Each row is a point on a tangle of strands that fork, close into loops and nearly touch. The rows are in no order.
Two points are linked if the straight distance between their rows is under 80.4. Some points are linked to none.
boz: [  4   3  -9 -19 -30 -14   1  14  -8  44   2 -15 -25  22 -14  11  -8 -32
 -13   8   7  49]
vamet: [-24  23  -8  28 -18 -40 -13 -36  -5  19 -11  -8 -26  10 -42  23   3   9
  10 -19   1   8]
Nera: [ 20 -38  -6 -16 -14  30   4  26   2  -9  45 -18  11   2  33  -7  27  -9
 -12  12  -2  -5]
Gitol: [-40  31  -5  20  36   6  -7  58  12 -33  -4   8  13  38  -3 -10 -13  -1
   5  10   2  -6]
zodo: [ 18 -19  22 -54  -9   0  21   8  -8  14  35   1  23 -23  19 -31 -13  -7
 -16   3   7  10]
Zavag: [ 10   1   7 -48 -15  -9  46   7   2  19  15  14  23 -19 -15  26 -33   8
  30  -3 -17   8]
Fugog: [  9   3  13 -25 -17 -20  14   1  -5  18 -33 -13 -23  11  -6 -19 -28 -36
 -16  38  11  43]
vimel: [-32 -24   7  47  23   3  -4  11   9  29 -21  21  -1  32  15 -14  34 -22
 -18 -16  26   6]
zif: [ -1 -14  62 -30 -24  24  10  10   9   4   4  18  27  11 -14   8  -4  34
 -15  12 -10 -24]
Bevuk: [ -4   9 -10  33 -15 -22 -36 -45  -4   5  17 -13   8  18   9  16   7  26
 -17   9  -6   2]
Mub: [-11 -20 -14  10  31   8 -23 -14  33 -37  28  -6  48 -38  28  -2  -2   3
 -26  11   2 -19]
rur: [  6 -10  42 -13 -25 -11  11  14   2  20   6  14 -21  13 -34 -39  18 -11
   0 -25  13   9]
Zos: [ 13 -35 -22 -20 -13  -2  26 -13  -6  48   8   6 -10   2  29  33   3  -9
  -2   2  -5  16]
fovi: [-10  15  21  -9   6  15  19 -12 -14 -23   4   9  39 -18  -1 -36 -24   7
  15   1   4 -23]
supe: [-27 -19  -2   0  58 -44  23  24  -3 -11  15   9  -1 -27  23  -4  30  13
  -8 -14   0  -2]
fulip: [-11  41  -5  19  -7 -25   5   3 -21 -32 -21 -29  -7  11 -22  25 -31  16
  33   8  11  31]
Rukid: [-25 -22  -8  35  16  34  -9  -4  21  36 -30  33  26  37  13  12   2 -10
  -9 -10  18  -5]
susu: [-11  13  15  -2 -26  33   6  10 -33 -18  24  -4  28  23   9 -15  -5  40
   4  15  10  13]
lebe: [ 51   8 -26 -32 -29   5   0  14 -12 -11  18 -20 -23 -15 -10   1 -16 -21
  24  -6   1  27]
luse: [ -1  -7 -49  29 -14  -2   1 -15 -13  23  -8  -1   5  32  31  21 -21  -5
   0  15  21  53]
kamit: [ -3  -3 -10  -7 -10  15  -8 -31  17  40 -55   3 -20  15  -1  -1 -33 -18
 -14  12   4  15]
vemen: [ 12 -36  14  -7  -8  25  -3  16  11  58  -7  24 -21  12  -5   8  35 -19
 -13 -31   7  -4]
fiso: [ 23  -6 -26   0 -30  10 -17   3   6  39 -21 -18 -43  41  -5  31   0 -35
  -1   9 -11  16]
bap: [  7  -2  -4  48  44 -51  18 -12  16 -36 -16  23  10 -17  19  -8   2  14
 -27  -6  -3  10]
Bik: [-14 -15 -37  36  10  -4   3 -19  16  35  -8  20  15  26  21  27  -4  -5
   4 -12   3  17]
geni: [ -1   3 -32   3  15 -47  16 -46  -1 -14  26  -2  21 -46   9  10 -12   5
  19  -6 -10 -12]
mifeb: [-25  41   1  38  15 -13 -21   5  -9 -43  -5  -4  20  19   0 -28 -21  30
 -15  14  19  24]
Pif: [  8   6  20 -13 -26  -5  11 -18 -24  16  -5   9 -16 -10 -29 -24  -9  10
   9 -22  16  26]
garo: [-14  -3   1  24   2  -4  14  -2  14  18 -45   8 -20  25 -22   2   5 -30
  24  -3  -1 -13]
diza: [ 21  16 -47   1 -12  14 -11 -35 -29   7  -1 -17 -20 -13  -2  -6 -27 -11
  25 -30   9  13]
kuziz: [ -6  16 -21   9   3 -20   2 -15  -1 -63  29 -29   0 -31   0 -15   0   1
  20  23  -6  -8]
Sarib: [ 39 -18  -2 -20  -1  27  20  56  -5 -45  15   4 -38  -9  14 -17  22   0
  16   8  -7  -7]
vamek: [ -1  17 -21 -14  31  -2  14  30  19 -30 -10   0  11 -24   7   9 -15 -26
  22  26 -12  -2]
vap: [-17  23  -9  19 -29  34 -30   0 -13  24   0 -30  14  42 -15  12 -23   8
   8 -21  15  26]
nesev: [ -2 -22  -4  -4  32 -27  12  44  11 -29  21 -24 -30  -9  15   3  47 -25
  -1   8 -25 -26]
Fupan: [  0 -12  11 -40  24   1  -3 -21   5  37   7  18  31 -49  13   2 -12  -5
 -27 -11  -2 -15]
zodeg: [-23  30 -21  27  17 -23 -31 -36  -2  34 -12   3   8  -4 -12 -10 -19  -5
 -11 -30  16  26]
togap: [-21  17  23 -31 -14 -28  18  26 -11 -11  38 -25  16  13  -5 -19 -12  -6
 -10  32  -1  20]
Raso: [-22 -12  40 -20 -13 -30  11  -8  23  42   0   5  -7  -2 -41 -28  10 -21
 -17 -21   1 -18]
lepa: [-27 -48  35  27  32  -1   4  21   4   3 -25  11  -5  29  21 -10  50   3
 -26  -1   9 -16]
Lela: [-10   6 -27 -15  28   9 -21  55  18 -13  35 -14 -12 -25   9  10  23 -21
 -21  12  -4   5]
tapak: [-29   6  40  25   7  -7 -28 -30  -2   8  -9   1   6  12 -22 -40  17  -4
 -23 -12   8 -34]
nuvo: [-46  -9   3  -8 -29  -2  10  -1  22  57 -23   7  21  21 -23   2 -21   6
 -22   7  30  30]
Rof: [-27  25   8  18  33 -56  13  35   2 -21 -19  19 -35   8  -6  -7   2  17
 -19  21   7  30]
zatet: [ 40 -19  15 -27 -29   4 -12 -23  -2  35  -7   5 -35 -12  -3   6   8   3
 -20  -2 -12  -1]
pofof: [-17  -5  10  30 -11  -5   2 -58 -34  -7  23   0  20   3  13 -31  11  28
   8 -13  10 -13]
Sigon: [ 18 -25   6   2 -51 -26  24 -34 -28  -8   6  -8 -33  23   3  13  10  11
  11  20  -3  11]
bepu: [-36  12  -4   9  31  -5  16  41  16   2   5   5  30  32   5 -13  -6 -41
   8   6   4   3]
tum: [ 10  33  11 -48   0  -3  16   2 -14   7   7   9  23 -46 -23   1 -34  17
  12 -10  -2  18]
furup: [ 34 -16   5   8 -20  45  -7 -13   0  16 -14  28 -19   8 -14  10  14   5
  28 -41 -13 -35]
lani: [  5  25 -13   9  -9  13 -20   5 -21 -25   0  -5   5  -7  13  35  -8  51
  -4  34   6  33]
Zapa: [  1  11  -8 -10   4  34  -3  -1  -1  21 -11   9  25  -1  -6   1 -27 -14
  17 -18   2  -4]
duzon: [ 39 -14  25 -31 -12 -36   2   1   0  13   6 -11 -43 -18 -11  11  25 -16
 -13   6 -19  -6]
Mepu: [ 12 -20   5 -23 -44  12  23 -16  22  23 -48  -2 -29  32 -22   0 -35 -10
  12  13  -7   3]
tesom: [-11  43   1   1  23 -22 -16  20  -1 -16   2 -10 -10  -8 -27 -11  10 -18
   6  -6  -6  -8]
Luki: [-32  18  26   6  12 -51  16  18 -18 -28  15  -2 -29   7 -11 -16  22  22
  -5  17  -4   1]
bopuz: [  4  32 -29  16   9  -1 -56   2  33 -38   8 -40   5 -11 -12   9  -6 -21
  -8  25 -17 -10]
dor: [ -1 -20   1  -3  32 -18 -17 -12  31   0   2 -10  41 -16  29  -4 -11 -16
 -35  17  -7 -20]
Zugav: [-16   3   6  18 -18  -6 -15  31  -8  -4  22 -28 -15  55   9  -6  30  -8
 -18  30   0  18]
poki: [ -7  -2  -2  32  40 -31 -10  16  20 -53   3   2  -1 -11  20  -3  17  24
 -25  14 -11 -17]
vika: [ -8 -56  23   9  23  -5  20 -16   4  25 -27  11   5   0  20  -8  29  -9
  -7 -16   3 -26]
miko: [ 27 -16 -41   0   0  24 -24  -4  10  -1  11 -30 -12 -15  26 -13   6 -51
  -4  15  -3  -2]
voru: [ 30  29  14 -13 -35  27 -38   0   3   8 -14 -39 -12  27 -31  -2 -35  -8
   3 -11  -8   3]
Koti: [ 15  13 -41  11 -24  21 -26 -39 -15 -17  11 -43   3   5   9 -28 -24 -12
  11   1   3   1]
vegar: [ -3  -1  -4  15   8 -32   4   1 -16 -26  14 -31 -13  11  19 -51  14 -40
  -8  20  11   9]
mege: [ 13   7   2  -1 -39  -9   6  26 -32 -24   9 -22 -40  36   5  10  14   8
  -4  37   6  37]
nev: [ 16 -23 -35 -14 -16  58  -3 -11   7  -9  31 -11  36 -14  26  -8 -17 -14
  14   1  -2 -14]
Pof: [ 30 -28  12 -45  -2  42  -9  -3  10  47   4  24  15 -20  13   9 -12  -8
 -21 -22  -4 -16]
muraz: [-48   7   7   9  23   1   5  49  -6 -37  33  -3  10  23  10 -27   7  20
  -9  12   2 -21]
Feged: [  7 -13 -14 -25 -52  34   1 -56   3  30   5  -2 -21  36  -7 -12 -28  27
   7 -50   7  17]
dumaf: [ 30  23 -29  -8  -7  41  -9  -5 -26  -3 -20 -22  -2 -25   2  -2 -45  -4
  21  -8  18  34]
Fifu: [ 27 -11  -5  -8 -14  -5   8  27 -26 -18  36  -7 -40  -2  10  -7  46   0
   2  -6   3   9]
tila: [  9 -16 -22  29  13  -5   9 -13   0   2   1   1 -14   1  17  20  32 -13
  25 -11 -13 -30]
buge: [-24  32 -24  45   3  24 -12  26 -25 -13   6 -11  -1  36  -8   1  13   1
  32 -26  16  18]
Tusok: [-21  21 -13  29   8  24 -50  22   6 -20  27 -17  17  26   5  -8  23  -6
 -16   1   2 -16]
Gol: [ 40 -14  15 -40 -12  18  14  28  25  -1   9  16   8   9  -8 -15 -18 -24
  35 -20 -14 -25]
zum: [ 18 -14   6  -4  11  16  -7   5  -5  32 -14  11 -19  -4   1 -24  19 -45
  -8 -24   5 -11]
sarir: [ -4   4  -2 -26   1   2  20   6 -29  24  23   4  17 -15  15 -27 -13 -12
  -8   2  29  45]
sobeg: [  7   2  -8  15   2  11 -18  43  -1 -14   7 -25 -29  41   8 -17  40 -42
  -3   9  -5 -10]
Mori: [  0  27 -12   8  47  10 -35  19  36 -30 -16  21  26 -28  -7  29  -7   2
 -11   7 -12 -31]
Per: [  1  11 -14  44  37 -27  28  20  31 -30 -25  41  22   4  10  28 -15  24
 -15   3  -9  17]
Fur: [ 14   1 -26  -9  20 -26 -16   4  -1 -12  14   4  -8 -55  31  28  11  27
 -37  30   8  42]
Busut: [ 43 -43   7 -39   2  17  33  16   9   5   4  11   3 -14  23 -33  -7 -37
  16 -16  -5 -16]
mife: [-24  23 -17   0  38   1  22  50  13 -39 -13  16  27   0  15   1 -31   8
  12  28   3  16]
kizo: [ -5  -1 -25  43  -5 -23  -8 -72 -10 -11  10   4  26  -1  26  -6 -15  34
  -3  -5   6   2]
zulel: [ 10  25 -34   1  -1  47 -13  25 -22 -30   0 -14   1 -22  13  11 -17  23
   8  21  17  43]
nume: [-19   0   6   4  30  14   8  31  -3   5 -25  30  26   6  33  -8 -15   1
 -22  26  29  38]
vid: [ 15  -9  51 -20 -20  48 -20  -9   0  17 -28  30  11  -3 -16   2  -6  30
 -23   5   4 -19]
bovad: [ 29   2  28 -24   5  -3  14  22  -7  -1  15  32 -25 -30 -27   2  30  13
  22 -40 -11 -21]
Pup: [  5 -25  38 -12 -13  35  13  46   9  17 -12  31 -12  28 -10   4  26   1
  -6  -6   3  -5]
vufe: [ 27   1 -16   3 -19  42 -22  -7   5  31 -32  -2 -36  26 -16   8  -6 -25
  15 -30 -12  -7]
Kugol: [ 23  21 -18   5 -11  43 -46   6   2  10 -26 -31 -10  23  -5  -2 -18 -33
   0   3  -8  -4]
tevom: [ 14 -16  22   3   7  -3  13 -17 -17 -35 -21   2  -3 -20  31  -9   8  23
  -6  38   0 -10]
pegir: [-23  28   9  44   3 -15 -18  -4  20 -34 -13 -13  38  45  -4  -5 -25  13
  -5  23  -7   3]
Kar: [  5  -5 -13   1 -58  34  -9 -37  -1  26  -4 -20 -14  42 -17  31 -23  35
  17 -24  -9   6]
lubu: [-11  -2  -8  -3  -9  -4 -18 -36  37  33 -36   1   5  18   0  38 -28   2
 -16  21 -20 -11]
Bapu: [  1  -2   3  14   8  41   0  -9 -19 -59  -4   6  15 -24  34 -30   3  36
   4  30  14 -10]
piva: [-12  11 -14 -19  20  28 -11  40  14  11  33  11  30 -12  -8  36  14 -10
   0 -18  -9 -25]
Tif: [ 28 -43  23 -42 -39   7  27 -21   2  23  18   9   5  13  19 -26 -20  10
   0  -7   3   4]
vob: [ 11  18 -32   9 -37   5 -15 -14 -20 -22  45 -45   1  11 -12  -4  -4  -5
  29 -12  -7   2]
rafu: [ 25 -11  -3  -4   2  28  -3 -34   9  16 -26  23  -7 -21   3  31   3   8
  18 -13 -28 -49]
tusa: [ 20   8 -10  -6  17  39 -21  -6  24  -9 -14  16  26 -26  -2  39  -6   1
  13   0 -21 -52]
lagod: [-41   3   0  12 -30   4  28 -45  -3  12 -24  -5  20  25 -18  -7 -48  27
  29 -10  15  14]
loze: [ 29 -22  32  -4 -28  19 -10  -5 -10  -7  16   0  -3  18   1 -31  21   5
  -2 -11  -4 -29]
Parus: [  3 -19   5  -2 -50  13   2 -73 -12  15  10  -5 -13  25  -5 -23  -8  33
   3 -23  -5 -16]
kupe: [ -6   1 -23   1  13 -25   0  10   9 -39  48 -30 -16 -32  -4   3  33 -16
  10   2 -18 -18]
rubu: [-15 -22  24 -21  20   4  23  24   6 -22  41  -2  33  -5   5  -5  20   4
   5 -11 -17 -51]
tutep: [ -7 -34  22   4 -11 -31   1  -5  23  37 -36  -6 -26  14   0  16  19 -14
 -34  36   1  10]
pazer: [ 16  10  -3 -39  -3   3  18  25  11   4  28   7  14 -28 -10  43   2   5
  17  -1 -28 -14]
Takeg: [ 29  12   7 -29 -15  11  11  -5  21  14 -47  -6 -19  -1 -29  24 -41 -17
  29   1 -27 -13]
rotog: [ -1  13  -7  21  13  15  -9 -30 -36  -2  16  22  -3 -38  -4 -11  31  23
  17 -41  12 -14]
Kivid: [ 22 -26 -40   8  30 -15  21   3  -5 -14   1  15 -17 -48  36  36  30   5
  11   7   2   9]
nopod: [ 13   6  -7  22 -27   7 -23 -24 -18  -1  -9  -6 -11  12   0  44  12  38
   4  21  -7   9]
fum: [ 13  16 -33   1  -4  -4 -19 -42  15  14 -26  -5   5 -10   6  47 -43  14
   2  11 -15   6]
togab: [-22 -19  -1 -19  10   6  22  19  10  31  21  -1  47  20  25 -18 -17 -40
  -5   4   8   0]
vivot: [ -4  20 -38   8  -9   9 -13  15 -20  28   6 -23  -7  27   0  15 -16 -22
   8 -11  20  50]
Tasiv: [-13 -25  -9   0  34 -50  28   1  -4  29  15  10  -5 -21  16  15  29 -20
  -1 -22   2  10]
Buz: [-22 -29  50  -5 -26  -4  32  -3  -2   9 -11  19  10   7  -6  10  17  43
 -12  24   9  -1]
Miluv: [-43  20  13  15  -1 -17  22  15  10   3 -35   6  20  24 -20   9 -30  13
   9  20  20  40]
tati: [ -9  21 -39  29  37 -13  -4 -29  11  13 -20  18  25  -9   4  -7 -32 -19
  15 -35   4   2]
Loma: [ 12   4  -2   8 -15  -1  15 -44 -36  12  -1  22 -22 -23 -25 -21   6  12
  36 -50   9  -6]
dasat: [  8  12  14  -7  34  23 -27  36   2 -21   1  13 -27 -30 -13   0  40   1
 -13 -13 -13 -45]
pobo: [-39   9  13  19  22 -60  -5  29  12 -11  30 -14  -5  26  -4   0  31   6
 -28   9  -9   0]
Suz: [-24   2   6  51  32 -11   6  20  13 -19 -24  45  -4  18   5  24  21  45
  -9  -3   3   1]
zumun: [-30  12  -7  44 -22   0  -2 -17   6  19 -34   2  -5  27 -39  36  -1  29
  22 -18  13  10]
zesi: [-10   0   4   6   8   2  39   9 -22 -12 -14  29  -1  -8  14  19   2  31
  24  13   8  16]
nonen: [ 13   0 -25  14  26 -39  26  24  24 -30 -22  -1 -13   3  21  23  -5 -30
  16  38 -13  10]
Lomi: [-20 -11  25  -4  27 -29  31 -21  -9 -26   2  -4  31 -19  17 -44  -7  -3
   1   9   5 -19]
rika: [  5 -18  -8 -19  -7 -25  22 -10   0  45  34   6 -12 -13  -4  30  20  -6
   7 -30 -14  -5]
teked: [ 14   2  18  18 -14  -5   4 -29  -4 -11 -51  -5 -31  11 -16 -15  -5 -12
  17  17  -3 -15]
kebo: [ 45  -7   4 -17   5  32 -12  23   6 -22  15  16 -24 -39  -9   3  38   1
  14 -27 -17 -38]
Turuz: [ -4   3 -18  35  36 -47  22 -32  20   9 -19  36  24 -18  12   1 -25   1
 -12 -18   6  19]
mozos: [ 55 -37  19 -32  -6  21  18  25   6 -34  -6  -5 -16 -12  25 -30   8 -21
   8  21 -10 -18]
guna: [-34  42  12  19  27   6 -18  -7 -13 -28  -2   7  40 -10 -15 -38 -19  14
   2 -14  20  -9]
beduz: [-21 -15   2  13 -54   8  12 -28   1  40  -9   5 -10  25 -32  17   9  37
   5 -10  12  10]
nokup: [ 27 -29 -40 -27 -22 -11  15 -36 -14  11  26 -17  -2 -25  42  22 -14   2
  -4  25  -4  17]
lal: [-35 -18  26   8   3 -34  -1 -26  14  28  11  -8  15  18  -8 -18  12 -14
 -17 -10  -5 -25]
lasi: [  1  -9  18   2 -41  12 -11 -22  -3  46  11  21 -18   5 -38  11  27  32
  -3 -43   4  -6]
Bav: [ -3 -11 -29 -12  13 -38  -4 -13  30  -3  33 -26  37 -21  30   4 -17 -25
 -23  25  -9  10]
Vedo: [-31  11 -12  52  14   8  13  28  -8 -20  -7  22  -6  40   2  16  27  20
  31  -7   3  -1]
gabi: [-29  23  32  -2  55   1 -18  21  -3  -2 -20  29   0 -21 -14 -23  10  -4
 -31 -13  17 -17]
vel: [  9  -9 -37  39   9 -10   2  -9 -14 -30   1   2  -3   2  42   0  14  10
  -2  21  16  25]
Fep: [ -5  22  31   9 -11  40 -44 -23  -3   2 -25   5  24   7 -22   8 -11  31
 -12   3  -2 -28]
Gis: [ -6  22  -3 -20  12   6  -8  57 -12   9  21   1 -20  -1   0   5  17  -5
 -19   7   4  25]
bepo: [ 35 -10  28 -17 -22   2   1 -27   7 -12 -23 -12 -13  -1  -4 -10 -15  -6
   4  26 -27 -36]
Neme: [-15   4   9  12  16 -15 -23 -29 -14  13  39   0  16 -26  -3  -2  36  18
 -11 -39  -5 -34]
dat: [-19  27  29  -5  14   4 -23  20  -7  33 -18  19 -15 -11 -35 -13  17 -10
 -25 -18  16  11]
zur: [ 13 -15   3 -22  -7  50  11  32  14  26  10  21  23  30  -4 -13 -16 -32
  19 -30   3 -11]
kezin: [ 13 -29  39  -9  -4 -46  32 -16 -20 -12  10  -8 -29 -12 -10 -29  34  -1
   7 -14 -11 -24]
bev: [-27  36  -9  41  11  26 -24  15  -7  10 -21   8   8  17 -26  32   2  18
  23 -40  13   9]
Lave: [-22  30  10  34  21 -45  -3   8  21  -7 -46  16  -1  12 -24  -4 -16  -2
 -18  13  14  35]
lagon: [ 19   2 -23  -4 -42 -25  23   1 -33 -18  17 -22 -23  15   1  36   1   2
  27  21  -5  23]
dep: [ 12 -31  12 -43 -37  15  27 -41  25  26 -22  13 -17  19  -6 -41 -34   0
   1 -17   2  -2]
les: [-23  17  19   0 -15 -42 -13   6  25  26 -23 -17 -14  24 -33  17  -3 -15
 -27  34  -6  19]
luba: [ -7  16  -1 -24  -1  -1  17  20 -27 -26  33 -21  10 -14  10 -48 -14  -9
  -3  22  20  31]
tafu: [ 17  -6  -3 -22  25   4 -29   9  19  -1  -4   6  13 -49  28  35   3  14
 -40  35  -6   1]
Gono: [ -3  -9   7 -38  12 -32  13 -20   4  51  -4  13   8 -36  10  10 -20  -8
 -24   7   4  27]
Rif: [ 23   6  23 -14 -22   8 -33 -13  -4  28  11  11 -14 -15 -27  22  24  20
 -12 -21 -18 -23]
vari: [ 23  32  -1  -6 -19  -5   8  14 -31 -19 -17 -22 -32  -2 -30  10 -21  -7
  31 -13   8  28]
fug: [ -1  38  -6 -31   3   0 -15  13   0  19   6  -6  29 -24 -16  41 -30  16
  -3   6  -5  28]
rik: [-33   4 -11   8  -9 -44   6 -49  -5  41 -13   2 -20  -1 -28 -14  -5  -8
  -7 -21  19  21]
ruk: [ 13  16   7   0  -5  -4 -28  -8  12 -25  -6 -25   3  -3   2   4  -2  -9
  -8  36 -21 -24]
revo: [ -7 -44  30   0  16   2  33   3  -2  -7   2  14  21   0  17  14  29  15
  12  -6 -16 -45]
tume: [ 24  19   1 -24 -22  28 -34 -18  15   2   6 -23   8  14 -28 -23 -36 -20
   7 -28 -20 -33]
Ratul: [ 15 -27  30 -10  -8  30 -11  37 -11 -28  24 -13 -10  20  17 -23  38  11
 -24  11  -6 -20]
zil: [ 15  10  -6  -4  11 -15  23   7  15  10 -41  12 -28 -11 -25  36  -8 -30
  35   1 -23 -12]
podi: [  9  20  19  -2 -31  12  14  30 -10  -7 -10  -2 -18  22 -44  15 -10  17
  40 -25   2  15]
baz: [-12  21 -31   9 -18  -3   2 -28 -10   3  27 -27  19  14 -17  18 -23   9
  41 -28 -15 -10]
kot: [-25  35 -17  20  30 -61  20  13   9 -46  19   6   9  -9  -8  11 -10  26
   9   6 -10   9]
dalin: [-15  44 -30  22  21  -8 -11  11   0 -54   4 -25   2 -12 -13 -16 -15 -11
  29   3   1  -1]
teku: [  3  -5  23   3  23  34 -11  30  -2 -18  12  10   2   5 -10 -25  37 -18
   0 -28  -2 -56]
bibi: [-12   4  -1  19  -5  46  -6  -6 -32 -29  10  -1  32  12  28 -47  -1  15
  -1  13  27   6]
Redu: [-31 -10  14   0  -1 -15  17   6  18  31 -30  17  25  16   8   5 -26   3
 -27  39  21  44]
Mepup: [ -5 -29  41 -11   1  24  48  45  -9  -9 -24  38 -25  11   5  -4  22  29
   7  10   7  -2]
kovag: [  6  11 -25  -7   0 -34   7 -48  -7  21  -4   7  -9 -29  -3  31 -19   7
  11  -6 -11   3]
sor: [ 12  12  -4 -26  -7  48 -29  26  -4  19  16  -9  27   4   5  -4 -12 -18
 -15   1   7  14]
robak: [ -1 -10 -13  -8  35  -5 -19 -20   4  21  27  14  29 -60  15  21  20  11
 -16 -29   1 -18]
moris: [  8 -46  32  11 -25 -33  36 -23 -21  -2 -14   3 -42   2  -1   2  40  18
   1  14   4  -5]
div: [  6  10  31 -26  -8 -16 -13  11  10  20 -12 -15 -11   5 -18 -19  -6 -34
 -28  21  -7   6]
vekur: [  5 -31 -37  12   3  32 -11 -43  12 -26  20 -12  35 -31  44 -14 -13  -4
   0  12   3 -12]
moki: [-30  10 -31  10  42 -39  34  39 -10 -40  30  10 -11 -21  18 -12   5  10
  10   3   8  15]
bugiv: [ 25  -4   9 -23   3 -23  21  31   8 -16   5 -11 -28  -9  -2  13  20 -24
  10  18 -26 -21]
bubas: [  4  11 -43   8  18  12 -40  19  30 -28  20 -28 -16 -33   8   4  13 -43
  -8  20  -3  17]
Bos: [-16 -25  44  17 -11  13  35   4   2 -11 -54  30 -12  11   4   4  18  34
   3  33  11  -5]
tota: [ 32 -16   4  10 -16  -1  -8 -23 -12  21 -17   2 -59   7  -8 -27  30 -30
   2 -29   2 -10]
zav: [ 52 -27 -40 -35 -36  18  15  -9  -8   2  37 -14 -12 -13  25  -9 -15 -17
  14  -2   2  22]
kesil: [-13   3  19  20  -3 -12 -10 -25  15 -29  -1  -8  38  16  10   2 -12  19
  -2  29 -19 -32]
vam: [-30   3   5   3 -39  32   0 -24   4  25 -23 -26  14  46 -24 -20 -48   9
   8 -15  18  13]
Tele: [  0   1  18  21 -15  25 -37 -17   0  11  -4  -6  -7  28 -10 -19  22 -15
  -9 -13  -5 -34]
Mizup: [ 18 -33  31 -28  13 -28  32  -7 -19 -18   3  -5  -8 -39  20  -6  22  17
  -7  13  -9 -10]
Tizil: [ -7  -3 -13   0  14 -70   1 -20   0  -5  28 -26   0  -7  15 -17   5 -30
 -17  13   0  12]
kir: [ -3 -11  30  -7  55  -2  -5  34   5 -12 -32  16 -17 -21   7 -13  23 -13
 -24   3  -1 -30]
baru: [ 13  -5   2 -12 -35 -12  22   8  -6  17  24   7 -20  15 -28  25  13   6
  29 -25 -14   9]
Bozu: [  7   5  -8 -16 -31  19  11 -29   4   1  17 -15  11  30 -18 -22 -39  -2
  40 -40 -17 -26]
zinu: [ -5  37 -17  30   5 -63   0 -23  -6 -34  -8  -5   0  -2 -16  29 -22  20
   8   8  -2  27]
Vodas: [-10   7  -2  18  29  -9   3  10  -8 -18 -17   0   7   4  29 -44  -8 -24
 -13  23  21  22]
Rez: [ 24  -9 -35   2  18  -9 -21 -16   8 -25  13  -8 -23 -72  20  21  22  -1
 -10  16  -2  12]
duso: [ -3  22  -3 -22 -10  56 -15  51 -19 -20  30  -9  26  11   2 -19 -15  16
  -8   1  16  24]
Telel: [ 32 -27  -6  -6  -4  26 -15 -16 -11  19 -12  -2 -11 -16  33 -11   9 -14
 -21   9   3  -2]
Tir: [-13  33  43  -3 -19  17 -10  -3   1  -5 -25 -10  18   8 -50   8 -28  26
  15  -5  -6 -17]
gilo: [  0  37  -9 -14  29   0 -35  11  14  -5   2   9  18 -48  -3  26  -8  14
 -19  13  -3   7]
guk: [-34  24  16   4  16  -7 -21  34 -11  14   5  20 -15   1 -13  16  26  29
 -30   2   7  17]
Vur: [  0 -40 -10 -15  -2  44  17  14   8  10  29  -2  49  16  42  -4  -6 -20
  -3   6   4 -17]
visi: [-28  -6   7 -18  49   6  -8  25  20  -5  34  12  50 -23   1  13   9  -8
 -15 -17  -2 -45]

How many points has the smallest loop of links through each point below? Write 0 if it is on no loop.
tum -> 23
lebe -> 8
vamet -> 12
tume -> 0
Telel -> 0
tapak -> 0
kot -> 10

Name the points in between on the shortest way along the links from the first point to the second, in order.
Bapu, mozos -> bibi, susu, duso, sor, Zapa, zur, Gol, Busut
nume, bepu -> Vodas, vegar, Tizil, Bav, dor, Mub, vekur, nev, Vur, togab
Bav, Loma -> dor, Mub, vekur, nev, Vur, Nera, Ratul, loze, Tele, tapak, lal, Raso, rur, Pif
dumaf, Fugog -> diza, Koti, vob, baz, Bozu, tume, voru, Kugol, vufe, fiso, boz
fiso, Zavag -> vufe, furup, rafu, tusa, Mori, gilo, fug, tum
mege, duso -> lagon, Sigon, moris, kezin, Mizup, tevom, Bapu, bibi, susu
